Each row is a point on a landscape with many valleys, with its height.
From any point a ball rolls to the lowest of the 2 points nearest to it. It stops when none of these is lower. Distance is the straight distance between rows; heights are no part of it.
(235) (h 656): 29  -29  2  13  9  -17  21  -15  -16  26  -7  -4  9  -3  -29  15  -10  9  3  13  18  0  -1  -12  -1  4  1  15  44  -16  12  14  -3  1  -19  10  7  31  -25  -1  6  6  7  22  29  -3  -20  14  25  -10  -9  11
(888) (h 244): -13  -1  1  5  -32  13  -5  -4  -1  1  15  -8  -12  23  2  -11  -25  9  -6  -6  1  39  2  -13  11  -8  14  -6  21  38  13  10  -2  -8  -8  -2  11  -4  12  15  2  18  -10  0  -13  5  -7  -7  2  3  -9  -8
(546) (h 547): -19  -19  7  3  -10  -10  18  -24  -13  -7  -3  -18  -1  17  8  -3  -16  -17  14  -2  -12  -5  -4  -24  2  3  17  5  11  13  -11  8  5  -6  -25  12  -15  11  7  -1  6  34  3  6  -14  8  -11  -15  -11  3  9  -9
(53) (h 412): 0  14  -12  -8  -10  17  -31  7  15  -7  1  -1  -1  0  14  1  6  10  -1  5  9  7  4  10  -5  7  9  -7  -22  -4  -1  -22  14  -4  26  -10  18  -14  10  23  -16  -10  -8  10  6  -12  17  15  16  15  -7  -2
(218) (h 361): 2  10  -15  -10  -17  16  -23  -3  10  -8  -9  -12  -10  3  20  -4  -13  7  3  0  2  7  3  -2  -7  3  11  -1  -17  0  -1  -10  7  -10  12  -20  14  -3  6  30  -5  7  -5  5  2  -14  9  6  29  14  -17  -13
(651) (h 594): -25  -18  9  -5  -20  11  -1  -4  -17  -30  3  0  -12  0  14  -28  -5  -3  8  -15  -8  -4  -4  -17  16  -5  29  0  -5  34  -8  -8  9  -1  1  8  -13  -16  23  -1  -3  29  2  -10  3  -6  -27  -12  -6  9  17  -12
(785) (h 264): -3  -16  14  -5  -12  8  -5  -24  -13  -16  -7  -4  7  -7  5  -21  -13  22  5  -11  14  7  -3  2  25  -24  9  0  2  11  18  17  6  -2  -11  -21  6  -16  17  -7  16  27  -14  -21  -1  -7  -20  -1  6  -6  -15  -12
(873) (h 335): -29  16  6  -2  -20  25  -9  30  -7  -18  -1  25  -20  9  5  -13  27  0  -13  -27  -30  9  -24  2  16  -7  5  3  -22  30  7  -8  2  11  6  6  -13  -24  -9  -19  -12  -9  20  -2  15  13  -20  -24  -20  -4  11  -13
(776) (h 438): 29  -27  1  6  25  -10  27  7  -4  43  20  8  2  27  -22  -6  -11  -21  -9  44  13  -22  20  2  -2  9  0  2  40  -3  -9  -12  -4  33  -7  2  -6  31  -28  -11  -13  -6  6  2  -3  -19  -3  12  9  -15  7  34
(84) (h 639): 5  -25  19  13  27  -8  16  1  -4  33  16  3  5  16  -9  -32  -42  -13  -4  18  25  -10  10  25  15  8  -5  15  22  11  -7  -6  -4  28  9  11  17  40  0  -6  -10  10  -5  2  -3  -11  8  -1  28  -15  -4  27
(93) (h 102): -8  -6  9  1  7  -5  10  -7  -16  -13  -11  -7  4  -21  13  -11  16  -8  14  -13  -10  -27  -5  -2  25  -20  7  -4  1  1  -4  6  -6  7  -6  2  -24  -7  5  -20  14  11  3  -6  11  6  -22  -17  -8  -20  18  -14
(850) (h 497): 40  -15  1  11  20  -11  19  1  11  30  12  -11  6  7  -33  13  25  -1  -12  23  16  -8  14  6  -16  3  -5  -12  36  -14  -16  -6  10  11  -5  7  -15  11  -9  -14  -5  -28  13  4  -1  -8  -1  22  -13  -16  17  31
(581) (h 684): 21  -26  1  18  17  -10  20  2  -18  29  -8  10  13  0  -23  11  -12  5  -3  18  16  0  -1  -4  -10  10  -3  13  51  -16  -2  5  2  -2  -13  6  10  31  -31  -3  3  -4  21  29  40  0  -15  28  16  -18  5  28
(504) (h 455): 22  -17  2  13  8  -18  13  -17  14  11  11  -10  5  0  -30  21  28  -6  2  11  13  4  9  4  9  -23  -14  -20  26  -6  11  6  1  4  -12  18  -20  6  -3  -23  12  -1  4  -7  -7  1  -7  9  -24  -16  4  0
(1059) (h 559): 15  -15  2  6  11  -3  7  -14  -14  12  -3  -10  12  -10  -7  6  -10  18  2  -2  7  10  -2  1  -4  3  0  10  13  -11  7  10  3  -13  1  1  19  10  5  9  11  9  1  4  11  10  -7  12  24  -6  -16  -1
(642) (h 645): 21  3  3  -23  41  1  1  -1  -6  14  -12  -10  11  -18  7  -5  -16  4  -4  35  11  -24  4  2  -13  20  8  -4  -11  -7  -27  -13  -7  14  5  -23  -1  -7  7  8  -14  -14  -15  -2  3  -14  13  22  15  4  12  14
(928) (h 390): -16  16  -1  -3  6  3  -9  5  11  -8  -5  7  1  -19  -7  18  17  7  -9  -10  -7  -3  -12  14  -15  3  -24  2  -26  -27  4  -8  11  -5  17  18  0  -7  -6  2  -1  -23  4  6  7  11  20  4  -7  8  -3  -3
(744) (h 25): 34  -7  -5  -8  31  -13  18  4  -2  26  9  -14  10  10  -14  0  3  -28  -7  43  3  -22  23  -1  -14  21  7  3  21  -10  -22  -12  -5  16  3  -14  -12  5  -17  -9  -18  -19  -2  -12  -11  -10  8  11  -6  -4  24  27
(958) (h 522): -2  -3  9  -11  26  1  3  22  -6  10  1  4  13  19  14  -22  -23  -29  0  36  -1  -16  16  14  -6  43  -2  18  0  8  -19  -14  -11  18  19  0  15  24  -5  6  -22  5  -3  -7  -12  -9  31  6  11  -3  -2  24
(248) (h 489): 33  -19  -3  9  17  -18  18  -8  25  18  7  -6  2  9  -34  23  32  -9  -11  10  11  6  7  15  -8  -9  -24  -15  33  -18  3  0  3  0  -7  25  -12  16  -13  -21  7  -17  14  1  -3  2  -2  26  -20  -12  5  16
(449) (h 584): 5  -4  -4  11  -12  1  2  -4  -13  17  3  -3  3  3  -5  -2  -20  15  0  -17  3  26  -1  -8  -6  -3  -4  11  15  6  16  16  5  -22  -4  0  24  14  4  13  6  10  3  0  -3  11  -7  7  21  2  -26  -2
(39) (h 598): 0  -5  0  9  -14  1  1  -4  -4  12  15  6  6  2  -15  6  -8  15  -7  -13  -3  42  2  -2  -2  -12  -6  -6  17  16  26  13  4  -19  2  9  20  1  8  3  6  3  4  -7  1  13  1  1  -2  -3  -15  1
(1098) (h 773): 0  14  -18  9  -14  16  -4  7  -10  6  0  12  -2  3  -8  9  -17  18  -2  -25  -15  21  -8  -10  -30  11  -3  15  -1  -12  0  1  15  -28  11  1  28  18  -2  22  -6  -1  15  19  18  10  0  19  22  14  -26  3
(264) (h 631): -32  29  3  -5  -12  -13  -20  11  25  -24  -4  17  -8  -7  10  11  22  -22  -11  -7  0  -10  -6  9  3  -3  -17  -15  -39  -8  2  -13  0  7  0  14  -12  -25  -9  -1  -9  -23  -5  3  -10  2  17  -12  -28  22  16  -12
(770) (h 692): 12  -1  3  -25  28  4  -6  -3  2  3  -15  -18  5  -14  23  -11  -24  -3  -4  27  11  -12  8  4  -11  24  7  0  -13  -1  -20  -5  -14  14  8  -27  11  0  5  21  -15  4  -16  7  -1  -19  13  15  31  8  -5  5
(545) (h 526): 17  -7  0  0  26  -2  1  -5  -11  10  -5  -6  19  -22  -6  11  5  18  1  4  8  -8  -7  11  -7  9  -6  9  6  -23  0  -2  12  -11  4  -3  6  -2  5  4  13  -6  3  5  19  8  -4  15  15  -8  -1  6
(217) (h 480): -16  9  -1  7  -4  -7  14  -9  3  -21  -17  -5  -4  -8  7  18  4  -27  18  -3  -25  -22  -4  -12  -10  7  -11  1  -10  -14  -10  7  -15  -1  -18  14  -21  7  -10  -4  10  14  12  6  -14  8  7  -19  -27  7  16  -4
(296) (h 524): 11  4  0  -16  22  -14  11  -9  4  -1  -12  -14  8  -20  6  17  6  -13  5  17  -2  -26  -2  -10  -8  14  -7  -6  2  -17  -5  -4  -21  6  0  -5  -14  -3  -3  4  8  3  -11  1  -4  -5  10  -9  1  6  9  -7
(124) (h 613): 17  -27  5  9  1  -15  26  -30  -9  16  -1  -14  -1  5  -10  11  -8  -4  5  13  15  -6  0  -19  9  -10  5  -7  38  -6  10  15  -13  10  -30  8  -10  19  -21  -3  18  20  -9  13  0  -1  -15  -10  10  -13  -5  -6
(50) (h 418): -37  26  -2  5  -21  12  -2  11  6  -26  -7  17  -24  6  8  7  14  -13  -5  -22  -31  -2  -15  -8  4  1  -5  -11  -26  2  2  -8  -2  -3  -5  18  -19  -13  -3  0  -1  -3  9  6  -6  11  4  -24  -32  12  12  -11
(1030) (h 295): -10  15  -14  3  -29  14  -6  4  5  5  9  -6  -13  34  9  5  -16  4  -2  -7  -14  39  5  -22  2  7  16  -6  10  24  9  1  -6  -17  -1  -1  8  -3  6  18  -2  8  -6  2  -13  6  3  -11  3  12  -2  -12
(458) (h 319): -16  21  -6  17  -8  1  5  -1  -10  -10  -24  11  -9  -14  5  7  6  14  21  -33  -30  -15  -11  -21  -5  -5  -13  8  -23  -18  -1  12  -3  -1  -13  6  -11  15  -4  -2  12  14  15  13  -1  12  -4  -13  -8  6  -6  -11
(74) (h 714): 6  -7  0  2  13  3  -1  3  -9  17  -5  -14  0  10  14  -16  -33  -3  0  5  7  8  5  5  -11  14  4  21  9  6  -4  3  -4  -2  9  -2  25  24  -2  18  -8  13  -1  9  -2  5  10  3  38  -1  -17  7
(742) (h 808): -7  19  -10  7  -39  26  -6  27  -22  -20  6  40  -12  -3  5  -16  12  20  0  -45  -26  -4  -18  -2  10  -16  -9  23  -19  14  11  15  9  -5  2  -32  -4  -2  -9  -16  7  2  18  -7  6  3  -35  -17  0  -12  -25  -13
(1045) (h 607): -13  21  -1  -11  2  -15  -5  -2  29  -29  -8  5  7  -17  8  19  13  -29  -2  10  -7  -19  6  3  -17  8  -15  -8  -24  -16  -6  -6  -11  6  -3  13  -14  -11  -6  -1  -2  -16  -8  2  -17  -3  24  -9  -27  23  12  -3
(61) (h 573): 30  -14  3  -17  41  -7  21  -7  -18  32  -3  -20  1  -12  -5  4  -6  3  -6  33  17  -26  8  -2  -5  13  13  -6  8  -11  -14  -5  -6  11  -2  -31  -13  -8  -2  -2  -5  -12  -14  -4  8  -14  -2  10  25  0  11  17
(762) (h 389): -22  30  -11  7  -24  9  1  4  11  -17  -16  0  -16  -14  18  18  -7  16  12  -13  -21  -14  1  -16  -27  6  -10  -3  -21  -11  0  -1  1  7  -13  2  -2  14  -7  22  -3  0  3  18  -16  -12  13  -5  2  31  -20  -4
(741) (h 347): -14  31  -20  2  -33  17  -7  11  16  -5  2  -7  -19  30  12  17  -10  -2  3  -8  -20  19  -1  -22  -15  10  12  -5  -6  10  2  -4  -6  -7  2  -1  5  7  -6  29  -13  1  -7  10  -16  -6  15  -8  7  20  -7  -12
(603) (h 485): 18  -7  0  1  29  -3  7  1  -4  16  2  -3  14  -15  -23  17  27  14  1  9  8  -14  -8  14  -9  7  -11  1  11  -27  -10  -10  8  -4  7  2  -5  -2  -5  -12  7  -24  7  5  19  8  2  18  0  -11  10  9
(486) (h 550): 18  -5  -1  -10  10  -29  -7  -6  20  11  10  -17  14  3  3  -13  0  -19  0  19  23  -1  20  -1  5  -3  10  -15  -2  0  -17  8  -1  2  5  0  -6  -17  18  0  -7  -12  -17  -14  -19  1  11  5  -12  2  23  2
(331) (h 585): -2  4  -2  6  11  -20  4  -10  12  -11  -2  -3  -5  0  -10  20  34  -30  1  -1  -10  -13  -12  5  5  -10  -21  -6  -4  -19  0  1  -11  1  -6  19  -21  -9  -9  -25  11  -7  7  -7  -5  11  5  -12  -31  -5  18  -6
(1010) (h 240): -20  -2  4  7  -26  13  6  2  -3  -12  14  16  -15  10  -10  6  4  13  -4  -13  -10  37  -8  -10  10  -8  6  -10  9  31  22  9  3  -10  -6  11  -7  -17  14  -9  6  9  7  -14  -1  9  -10  -16  -26  -4  3  -8
(175) (h 505): 0  9  -1  -15  2  -21  -32  -1  23  -8  0  -1  8  3  15  -14  10  -8  3  8  22  3  12  -5  10  -2  14  -14  -19  7  -16  1  -8  -6  10  -2  -7  -33  24  7  -6  -14  -15  -11  -13  1  8  5  -10  12  22  -9
(322) (h 799): -1  20  -11  4  -25  12  -3  13  -16  -14  6  35  -3  -12  -3  -3  14  25  0  -53  -20  0  -20  -1  -2  -9  -14  20  -18  -12  14  13  11  -17  5  -14  8  5  -3  -9  11  1  17  -8  13  7  -29  -6  9  -1  -33  -16
(859) (h 376): -33  35  -1  7  -30  29  -6  27  3  -23  -4  26  -29  11  9  0  17  8  -12  -31  -33  2  -21  -10  14  -6  2  -10  -28  13  4  -9  0  10  1  4  -16  -14  -15  -11  -9  -12  10  3  14  1  -10  -25  -19  8  -3  -13
(364) (h 207): 3  -3  2  13  7  -6  15  -10  -7  -2  -9  -6  -4  -12  -4  8  32  -9  22  -10  -11  -20  -10  -5  15  -11  -10  0  10  -20  8  6  -15  8  -15  10  -22  3  -14  -22  18  11  9  4  16  9  -20  -16  -8  -19  9  -11
(49) (h 467): -5  16  5  -7  9  -4  3  -4  1  -16  -25  -5  1  -32  20  8  1  2  13  -7  -11  -35  -1  -6  0  2  -3  -4  -17  -17  -4  0  -13  11  -4  -9  -15  1  3  6  12  10  -5  8  -2  -5  4  -16  5  7  -1  -15
(535) (h 186): 11  -12  2  -13  -8  10  -20  -9  4  7  3  -21  -6  16  10  -31  -28  7  -7  -1  26  30  12  13  17  -12  12  0  2  23  10  3  7  -3  11  -25  30  -5  12  14  -3  9  -18  -4  -2  -15  -4  13  32  5  -19  -9
(761) (h 354): -9  12  3  0  9  -2  -4  10  0  -3  -5  7  4  -25  -8  8  28  7  0  -24  -11  -8  -18  15  5  -9  -23  6  -17  -24  10  0  3  -1  9  10  -1  -4  -6  -18  10  -16  7  -4  13  16  4  -8  -8  -5  -5  -15
(988) (h 563): -3  -3  -4  6  0  -13  2  -5  13  -3  8  -3  -5  4  -8  14  22  -10  0  -4  -9  17  -3  6  1  -10  -16  -8  3  -8  10  6  -1  -16  -5  20  -9  -8  8  -13  11  0  3  -10  -9  22  8  -7  -24  -4  13  -7
(363) (h 579): 20  -27  5  0  5  -19  23  -28  3  29  7  -19  2  14  -15  4  -25  -21  -5  26  17  -6  9  -10  7  -9  -3  -2  36  3  2  13  -19  21  -20  6  -5  28  -24  1  6  9  -17  17  -9  -6  -9  -8  15  -13  -7  4
(224) (h 427): -4  13  0  -3  -4  -4  4  -7  2  -15  -24  -12  -3  -18  22  12  -12  8  16  -9  -14  -18  1  -16  -19  11  -3  4  -15  -12  -5  4  -9  5  -10  -5  -4  11  0  21  6  10  -3  11  -12  -5  11  -10  8  16  -10  -13
(337) (h 593): 17  -5  -4  -6  7  -25  -5  7  18  16  14  -13  13  19  0  -14  -9  -34  -6  26  9  16  27  8  -2  2  6  0  5  6  -7  4  -2  3  10  10  6  3  12  -1  -17  -7  -9  -14  -30  -1  21  3  -11  4  19  15
(82) (h 580): -2  -1  -7  8  -7  -1  -3  5  12  7  12  -1  -6  5  -7  14  10  6  -9  -7  -5  30  1  6  -1  -3  -5  -7  1  0  15  3  5  -22  9  16  10  -8  10  1  5  -8  1  -9  -1  17  8  0  -10  0  1  -3
(526) (h 556): -13  -1  12  -2  -8  -13  -19  13  3  -11  11  12  -4  -1  -5  -8  33  10  0  -13  6  5  -7  12  26  -21  -4  -5  -15  22  5  1  2  10  -2  7  -12  -34  11  -23  1  -12  2  -25  -4  13  -6  -17  -31  -9  21  -7
(936) (h 355): -2  3  -5  1  -28  16  -11  7  -3  -17  13  25  0  -4  -5  -1  6  29  -3  -28  3  18  -12  11  12  -16  2  6  -1  10  28  9  12  -15  6  -24  10  -16  14  -6  14  11  2  -26  2  -3  -23  -2  5  -2  -29  -10
(261) (h 450): -31  15  -6  10  -13  1  10  -3  2  -26  -11  3  -20  9  8  14  8  -23  11  -16  -31  -7  -11  -13  -9  8  -3  -6  -18  0  -5  0  -5  -11  -14  22  -18  0  0  -5  4  10  13  8  -14  10  9  -22  -35  10  16  -6
(282) (h 757): 0  5  -13  10  -11  22  -4  20  -11  11  1  5  -3  19  5  -2  -24  12  -4  -11  -4  25  -1  0  -19  10  6  16  8  0  1  -8  13  -20  14  -7  39  20  3  22  -13  5  15  17  16  0  4  15  32  7  -25  9
(886) (h 683): 10  -20  8  14  13  -6  10  -3  -12  32  3  -15  4  8  -3  -16  -42  -6  -5  8  17  6  6  15  3  5  -4  19  22  9  -2  9  -4  9  2  11  27  35  -7  8  -4  14  -6  13  -1  7  -2  2  38  -9  -19  16
(345) (h 345): -12  9  -2  2  7  15  0  7  0  -7  -3  8  2  -14  -8  14  2  2  -4  2  -14  2  -3  14  -34  20  -23  7  -13  -28  -6  -7  8  -12  13  21  9  5  -12  11  -3  -22  9  21  14  9  28  20  -8  3  -2  13
(1052) (h 640): -28  4  10  -4  -11  -13  -13  11  8  -30  2  15  -1  4  12  -10  24  -28  0  -6  -2  -12  -6  -1  22  -8  12  -8  -24  21  -17  -14  -1  0  1  17  -21  -32  15  -11  -6  -1  7  -5  -1  8  -12  -16  -31  6  34  -7
(633) (h 384): -9  -6  5  7  -13  6  -6  13  -10  -9  11  25  7  -18  -12  -9  19  24  3  -28  -3  8  -16  19  16  -27  -8  10  -4  11  29  21  7  1  -4  -9  1  -13  8  -25  15  6  10  -27  4  7  -24  -10  -11  -19  -15  -8
(387) (h 269): -16  17  -4  -4  -19  9  -24  12  10  -10  6  17  -8  0  3  9  23  20  -5  -24  -5  16  -14  4  10  -9  0  -2  -16  3  18  -6  5  -9  16  0  0  -26  8  -4  1  -14  -3  -14  7  5  -3  -9  -7  4  -6  -19
(151) (h 267): -3  -7  -1  -10  -23  11  -23  -16  1  -16  -6  -21  -17  22  21  -23  -26  7  0  -4  20  20  3  -4  17  -13  23  -3  -2  23  0  4  0  -8  -7  -32  15  -8  11  15  0  19  -16  -6  -2  -16  -6  1  22  11  -14  -23
(1055) (h 617): -27  -12  11  -10  -6  -1  -8  1  -4  -32  -1  7  0  -7  18  -24  10  -20  6  -11  -5  -15  -4  -7  21  -11  21  -5  -16  23  -15  -10  3  4  5  13  -18  -27  19  -5  -2  16  5  -5  7  3  -24  -13  -14  5  32  -11
(1100) (h 199): -2  -14  12  -6  2  -1  4  -15  -14  -16  -8  -7  5  -16  12  -21  3  9  13  -10  6  -17  -2  1  29  -20  12  -4  0  5  5  12  -1  8  -8  -12  -9  -16  13  -11  17  21  -10  -16  7  0  -20  -14  0  -14  7  -10
(423) (h 428): 11  -19  13  8  -3  -12  9  -23  1  9  5  -6  14  -11  -23  8  8  15  9  3  15  11  0  0  13  -31  -8  -12  20  7  21  12  1  6  -16  11  -9  0  3  -15  15  16  -3  -11  -2  -1  -11  3  -16  -20  -3  -3
(190) (h 405): -1  -14  17  11  -9  -3  8  -6  -9  -3  9  15  10  -18  -26  1  22  18  10  -14  3  1  -13  14  17  -37  -8  1  10  12  30  21  1  10  -17  5  -10  0  -1  -33  18  10  6  -19  11  0  -21  -5  -15  -30  -5  -2
(601) (h 373): 8  7  -6  -7  21  -8  -1  5  17  -2  5  -1  10  -1  -9  12  14  -20  -9  26  -2  -6  13  16  -25  20  -11  1  -13  -20  -11  -4  6  -3  14  16  -2  0  -6  -5  -15  -29  2  0  -13  8  35  18  -24  1  23  19
(833) (h 298): 34  -19  2  -3  31  -19  19  3  3  35  18  -7  12  22  -20  -16  -15  -34  -11  44  14  -27  24  1  1  13  12  3  27  1  -21  -10  -1  32  0  -8  -6  20  -14  -20  -22  -12  -3  -16  -19  -21  6  7  1  -3  13  27
(494) (h 265): 22  1  -3  -1  34  -4  8  10  -3  15  4  -1  15  0  -11  3  7  -12  -7  38  1  -17  19  6  -18  23  -2  3  8  -13  -23  -11  -1  6  13  -2  -6  6  -10  -11  -13  -25  3  1  -3  -2  24  23  -14  -12  26  28
(605) (h 512): -9  -3  -1  -4  -3  -14  9  -14  2  -12  -7  -15  4  6  13  11  -9  -32  13  6  -14  -10  2  -18  -10  9  1  2  1  -2  -13  4  -17  -6  -18  7  -14  3  0  7  10  21  3  7  -20  10  10  -20  -14  4  9  -9
(657) (h 652): 9  -1  -2  9  21  10  -12  13  -2  17  0  1  17  -2  -3  -11  7  17  -3  12  8  5  7  23  -8  11  -2  -3  -2  -9  -20  -11  19  -11  16  -5  10  -2  15  1  -7  -24  6  5  8  8  24  28  -4  -13  13  27
(390) (h 634): 21  -21  4  14  4  -16  24  -25  -11  18  -7  -5  4  -10  -22  18  3  10  9  -1  13  -5  1  -16  3  -11  3  3  35  -19  20  22  -7  0  -24  11  -2  20  -20  -6  19  16  4  11  17  0  -26  1  16  -9  -11  -4
(361) (h 537): -3  -6  5  -3  -4  -17  -17  -3  9  -6  10  1  3  1  2  -6  22  4  3  1  17  9  5  1  20  -20  7  -15  -5  12  2  2  1  -1  -4  4  -13  -29  22  -6  3  -8  -9  -19  -11  6  -1  -4  -24  -3  19  -8
(691) (h 429): 0  10  -9  -12  5  2  -9  14  18  -2  4  6  6  1  6  0  2  -17  -8  25  -7  3  22  13  -23  22  -6  -1  -20  -10  -9  -10  4  -5  24  9  9  1  -2  12  -22  -17  -7  1  -15  -6  35  16  -14  12  18  20
(539) (h 315): -5  6  -13  -6  -25  11  -24  -6  7  -15  -4  -7  -10  10  20  -3  -8  12  7  -6  5  15  2  -12  14  -7  18  -6  -10  12  4  -2  3  -11  3  -22  11  -16  15  18  2  12  -12  -6  -2  -9  -3  -2  19  10  -12  -23
(736) (h 419): 35  -15  -3  7  30  -4  16  0  -7  29  5  -13  11  -6  -30  9  17  15  -2  21  16  -14  4  11  -5  5  2  -6  22  -10  -17  -10  15  2  -3  -6  -13  1  -2  -8  1  -29  4  2  9  -2  -3  25  -2  -19  15  23
(510) (h 619): 13  -12  2  5  9  10  -5  10  -9  16  11  8  24  -8  -11  -6  0  25  -3  1  12  22  -1  25  -6  -6  -5  5  6  -2  -2  -7  25  -24  8  -7  23  1  19  -3  0  -23  14  4  18  9  1  32  -3  -11  -9  25
(1025) (h 289): -19  15  -5  1  -6  29  -11  15  6  -8  -5  8  -2  -5  5  11  -7  6  -7  6  -15  9  2  12  -35  20  -11  2  -11  -16  -4  -14  14  -10  16  9  17  10  -11  23  -14  -15  3  25  10  -4  28  17  6  8  -12  17
(1127) (h 311): -28  19  3  -4  -6  4  -15  18  6  -12  2  15  -12  -6  0  4  35  4  -11  -27  -10  7  -19  12  14  -14  -18  -2  -27  -6  11  -6  2  5  13  9  -3  -20  -6  -16  3  -21  8  -9  4  16  7  -17  -20  -4  -2  -19
(872) (h 503): -19  17  7  0  -4  -2  -15  6  7  -23  -15  0  1  -23  22  -1  14  1  8  -16  -7  -24  -4  -1  11  -9  -2  -5  -26  -7  -2  -5  -5  10  3  -5  -11  -14  6  3  9  5  -3  1  2  2  -2  -13  -2  4  8  -20
(974) (h 575): 6  13  -5  -17  18  -22  4  -8  17  -19  -3  -6  17  -15  7  18  10  -36  0  25  -2  -28  5  -8  -9  10  -4  -9  -12  -17  -13  -4  -23  6  -2  -4  -23  -14  -4  -6  2  -10  -8  -5  -17  -8  15  -8  -23  12  23  1
(681) (h 523): 32  -29  1  4  17  -17  30  -12  8  37  21  1  0  21  -22  -1  -25  -29  -11  34  18  -10  15  -1  4  -3  -4  4  43  0  3  -4  -16  37  -9  17  -4  37  -34  -3  -3  4  -8  18  -4  -12  -9  -2  20  -13  -8  20
(300) (h 367): -11  12  1  -8  -8  19  -8  16  7  -15  -9  -5  -1  -7  19  0  -18  0  4  24  -12  -7  11  8  -31  34  -9  5  -14  -2  -7  -16  3  9  8  -2  20  19  -11  30  -23  1  0  17  -8  -18  30  18  14  14  -15  18
(298) (h 273): -12  13  2  19  2  2  12  4  -15  -10  -22  3  -12  -18  3  6  20  -7  23  -30  -33  -26  -14  -10  7  -9  -13  6  -12  -15  1  12  -11  5  -12  15  -17  13  -14  -21  14  9  18  14  9  16  -12  -19  -14  -11  3  -13
(223) (h 649): -25  19  6  -3  -1  -18  -17  11  17  -23  -2  16  -1  3  5  1  33  -25  -9  -6  -1  -11  -8  7  16  -9  -8  -13  -33  2  -6  -8  -3  1  1  16  -19  -31  2  -14  -4  -17  4  -4  -8  10  5  -15  -39  4  29  -14
(542) (h 357): -24  34  -17  16  -26  17  -2  10  -3  -13  -17  17  -21  3  13  10  -1  28  17  -34  -26  -7  -11  -28  -13  -9  -4  -1  -28  -6  2  3  3  -1  -14  -4  -9  14  -5  13  5  6  10  14  -5  -4  -1  -6  -2  22  -20  -14
(968) (h 787): 0  21  -20  3  -24  11  -1  8  -15  -7  1  31  -4  -7  -8  12  -4  28  -1  -45  -12  8  -19  -11  -23  6  -10  20  -15  -22  5  4  21  -30  7  -10  18  8  -1  4  3  -3  19  5  20  5  -19  12  16  11  -40  -5
(1070) (h 571): -27  -4  5  4  -19  4  3  -9  -11  -14  -5  -7  -12  15  14  -6  -10  1  15  -11  -13  1  -4  -23  4  0  20  -5  -3  20  -11  3  7  -12  -14  6  -11  -4  16  5  2  28  5  -1  -12  7  -13  -17  -9  8  6  -18
(1071) (h 451): -2  0  8  -9  22  18  0  20  -4  1  -9  1  11  0  21  -14  -24  -10  4  30  -9  -14  11  5  -20  42  -4  15  -1  0  -16  -13  -8  13  9  -8  21  21  -11  17  -19  2  -3  13  3  -13  30  17  14  -6  -3  24
(637) (h 733): 6  -7  -1  -8  6  -2  1  -18  -6  6  -13  -26  -2  4  20  -7  -35  2  7  2  8  2  5  -3  -6  4  4  11  2  5  -7  10  -12  -1  -4  -11  14  13  0  19  1  14  -13  4  -8  3  2  -3  31  3  -15  -10
(207) (h 596): 18  -16  4  3  0  7  0  -3  -18  12  10  15  28  -9  -11  -5  -18  26  -5  -7  18  24  -2  21  -2  -8  -2  13  16  4  6  0  26  -26  7  -10  34  6  15  5  3  -1  9  8  18  4  -15  33  11  -12  -24  21
(964) (h 701): 19  -21  12  -13  25  -13  12  -28  -11  16  -10  -31  6  -3  10  -9  -27  -2  -1  12  20  -6  7  -3  10  -1  9  -3  12  -6  -4  12  -14  5  -7  -17  4  4  -1  3  6  9  -25  -2  1  -7  -6  -1  29  0  -4  -6
(110) (h 285): -27  5  2  5  -22  23  -5  19  -1  -23  14  27  -25  19  -4  -6  17  10  -10  -18  -22  22  -15  -5  18  -2  17  -6  0  32  12  -5  3  -2  3  8  -14  -31  11  -16  -6  0  8  -16  10  4  -19  -23  -26  2  14  -5
(697) (h 648): 24  -20  6  -27  36  -22  21  -22  -8  25  -1  -24  1  -3  3  -2  -26  -15  -9  28  20  -16  10  -9  0  1  15  -12  13  -3  -13  2  -27  12  -7  -29  -12  -1  -11  -2  -1  -4  -25  -5  -4  -19  -1  -3  21  6  13  1
(58) (h 581): 0  -13  10  -7  27  -5  6  8  2  24  10  -3  6  23  10  -35  -32  -24  -5  25  14  -7  18  20  7  24  3  15  9  13  -17  -11  -10  22  18  -1  21  22  6  0  -20  7  -11  -11  -13  -12  20  -3  21  -5  1  16
(408) (h 316): -6  20  -13  2  -37  28  -19  15  2  -23  11  26  -17  10  2  2  14  27  -10  -25  -9  15  -20  -6  14  -10  19  2  -6  15  19  -2  3  -8  7  -22  1  -23  5  -10  1  -1  0  -21  14  -8  -20  -15  0  0  -16  -17
(356) (h 392): -22  32  -16  1  -27  18  -11  10  23  -13  -3  6  -21  9  9  22  6  -2  -10  -9  -19  16  -2  -8  -15  9  0  -14  -19  -7  11  -9  -2  -13  8  11  0  -8  -7  19  -8  -13  -8  7  -2  0  17  -8  -8  20  -2  -9
(271) (h 262): 9  -15  7  -10  -8  6  -7  -23  -8  -2  1  -12  8  2  0  -23  -26  21  -8  -5  29  24  5  12  16  -19  4  2  2  17  18  14  10  -3  -2  -27  23  -5  12  6  8  18  -18  -14  -4  -12  -16  12  18  -1  -33  -6
(599) (h 196): -17  -14  15  3  -28  11  -2  -16  -12  -6  12  2  0  7  -14  -10  -20  16  -2  -3  4  34  -2  -10  15  -15  9  -8  15  43  23  11  5  -2  -12  -1  1  -8  12  -3  9  25  -4  -11  -11  -4  -12  -5  -14  -5  -5  -6
(751) (h 463): 3  17  -2  -16  4  -5  -39  4  20  -7  -4  -2  3  -16  16  -3  16  10  -3  4  25  -6  2  3  7  -4  5  -11  -31  -2  -14  -12  4  7  17  -6  5  -25  16  15  -9  -18  -12  -6  -4  -10  10  10  8  16  8  -9
(111) (h 499): 35  -19  -2  -3  32  -10  22  -12  -13  33  2  -15  8  -10  -21  8  12  12  -2  24  25  -21  6  -2  4  1  7  -6  23  -16  -3  -4  2  10  -7  -19  -17  -6  -5  -4  4  -15  -7  0  12  -12  -11  13  14  -8  12  16
(435) (h 737): 2  1  -8  4  -7  16  -10  16  0  13  7  -11  -7  25  13  -14  -27  0  -2  -1  8  22  8  9  -4  10  11  13  4  14  3  -9  6  -6  21  -10  36  20  2  24  -11  11  1  10  2  -7  10  6  41  6  -21  4

For each start below, name the point where the ball stops.
(510) => (736)
(1052) => (599)
(223) => (93)
(217) => (599)
(886) => (1025)
(248) => (387)
(486) => (535)
(390) => (744)
(637) => (736)
(361) => (535)
(224) => (93)
